Each row is a point on a landscape with many peaks, with its height.
From any point a climber steps to the highest of the 5 points nearest to it. It stops when none of these is higher. Distance is the straight distance between rows; heights are no part of it.
k_70 h=306: [103 101  83 107 109  94 113  79 107]
k_646 h=275: [101 111 124  98 105 110  93 155 106]
k_37 h=297: [ 98  84  93  82  98 102  85 101  98]
k_114 h=782: [ 82  92  64 114  87  93  90  42  89]
k_705 h=178: [110  94 110  87  97 103  98 125 102]
k_449 h=725: [ 89  96 133 106  91 123  90 139  97]
k_477 h=216: [ 93  92 114 104  98 110  92 115 101]
k_894 h=263: [103 103 118  85 101 101  96 154 107]
k_287 h=724: [ 72  90  81 120  91 106  88  48  94]
k_363 h=190: [101  98 112 110 106 108 109 101 106]
k_88 h=217: [130 153 129 112 110  83 121 146 109]
k_743 h=421: [117 119 113  82 111  92  99 154 105]
k_665 h=610: [120 102  60  68 102  73  99  77  96]
k_94 h=543: [98 81 60 81 84 85 70 69 88]
k_190 h=571: [ 65  80 140 119  81 136  82 109  95]
k_396 h=702: [129 114  94  79 111  81 114 124 106]
k_40 h=520: [ 78  95 116 130 101 120 107  93 100]
k_98 h=523: [ 79  80 112 108  87 118  84  90  96]
k_298 h=406: [110 122 107 113 116  94 126 105 103]
k_929 h=332: [121 118 106  95 111  91 117 117 105]
k_336 h=304: [122 133 126 100 113  94 101 157 108]
k_295 h=661: [ 65  75  91 106  66 109  63  60  73]
k_489 h=612: [125 102  69  61 106  72 101  91  97]
k_419 h=439: [ 80  77  98  87  81 109  72  86  89]
k_956 h=230: [117 100  87  82 107  86 108  95 101]
k_473 h=727: [120 125 114  92 111  90 112 139 107]
k_529 h=719: [126 113  79  86 111  74 122  78  99]
k_912 h=542: [118  94  76  62  99  81  95 106  99]
k_541 h=48: [107  99 103 103 106  99 107 108 107]
k_583 h=506: [ 95  98  87 115 105  97 117  76 105]
k_687 h=601: [ 68  78 115 115  80 122  85  77  91]
k_150 h=168: [ 92  80 107  86  94 106  83 110  99]
k_756 h=560: [113  87  59  62  91  77  77  92  89]
k_111 h=570: [ 96  95  63 106 100  89 100  46  99]
k_728 h=457: [126 101  83  68 111  83 106 108 103]
k_938 h=11: [ 96  91 102  99  99 107  98  96 102]
k_666 h=770: [115 108  94  99 111  91 124  92 107]
k_591 h=714: [ 81  99  74 128  96  96 101  41  94]
k_29 h=664: [ 86 102 135 122  97 129  98 135 105]
k_246 h=697: [ 73  83  74 109  72 103  74  51  82]
k_222 h=577: [ 66  72 131 107  79 131  78  94  92]
k_840 h=541: [ 82 105 103 127 107 108 112  78 103]
k_86 h=585: [ 83  74  83  94  80 101  70  65  82]
k_495 h=329: [116 105 107  71 110  91  99 137 101]
k_588 h=369: [ 92  90  69 103  93  94  94  62  99]
k_146 h=330: [112 100 109  77 109  93  96 143  97]
k_664 h=287: [107  87  79  84  94  91  90  79  94]
k_123 h=414: [117 100  91  72 108  85  99 118 103]
k_428 h=696: [ 80  94  89 122 101 103 106  56  98]
k_749 h=472: [118  92  85  55 108  83  97 124  99]
k_454 h=676: [ 82  92  82 119  97 102 106  55  99]
k_330 h=56: [102  93  87 102 102  97 100  83  96]
k_457 h=245: [107 114 125 110 103 113 103 135 105]
k_370 h=623: [ 77  81 101 121  92 116  94  71  97]
k_73 h=362: [126 133 123 104 114  91 113 150 108]
k_604 h=295: [ 97 129 130 141 109 114 123 123 108]
k_622 h=215: [116 103 103  85 106  99 102 126 101]
k_432 h=410: [108  92  93  69 103  96  89 121  96]
k_656 h=556: [ 68  91 130 130  90 132  98 104 103]
k_750 h=355: [125 134 118 109 116  95 123 133 105]
k_309 h=519: [ 69  98 124 139 100 126 110  87 108]
k_217 h=426: [99 91 62 95 90 82 87 62 94]
k_578 h=495: [113  87  80  67  96  90  84 102  98]
k_813 h=251: [115 139 123 127 111 100 120 136 108]
k_229 h=569: [ 76  94 109 121 101 118 104  78 100]
k_978 h=467: [112 106  71  97 104  82 117  64 101]
k_943 h=659: [128 112  68  75 114  62 116  76 102]
k_805 h=390: [114 102  77  86 106  84 104  76 106]
k_679 h=609: [129 115  83  73 111  70 123  94 105]
k_533 h=384: [ 95  97  97 115 105 105 107  82 104]
k_748 h=311: [ 87  80 102  93  92 109  85  92  94]
k_115 h=636: [128 108  69  67 107  69 107  84 100]
k_628 h=475: [ 87 106 129 137 107 126 109 109 107]
k_795 h=737: [113 115 117 100 109 101 111 138 109]
k_773 h=305: [109 117 113 115 113 104 120 114 112]
k_430 h=387: [ 86  90 123 115 101 116 100 107 105]
k_362 h=517: [ 97 101 124 120  99 116 102 125 106]
k_789 h=668: [85 87 65 92 79 91 74 62 81]
k_145 h=431: [100 111 128 109 101 114 102 151 103]
k_969 h=512: [ 95 107 109 134 107 112 117  93 106]
k_385 h=493: [132 126  98  83 114  76 136  99 108]
k_105 h=324: [109  92 103  77 100 103  88 122 100]
k_46 h=536: [ 77  77 108 103  83 116  77  87  91]
k_634 h=214: [111 123 126 113 108 104 113 144 112]
k_804 h=326: [108 119 121 125 108 106 122 118 111]
k_630 h=471: [88 80 85 82 83 98 74 83 89]
k_878 h=630: [ 67  71 108 106  75 119  72  68  83]
k_72 h=518: [ 67 101 134 145  99 130 113 101 105]

Call two points neighbours if one is among the 5 nearest of the other. Go from one point of each pair to the other, from neighbour to neighbour, staying as high as possible. Name the lowest point that can't be avoided.
k_666, k_396 | k_385
k_114, k_529 | k_94
k_449, k_529 | k_628

Write out the way that a climber takes from each point below.
k_622 | k_123, k_912, k_489, k_943, k_529
k_150 | k_105, k_432, k_578, k_756, k_489, k_943, k_529
k_146 | k_743, k_473, k_795
k_749 | k_912, k_489, k_943, k_529
k_495 | k_743, k_473, k_795
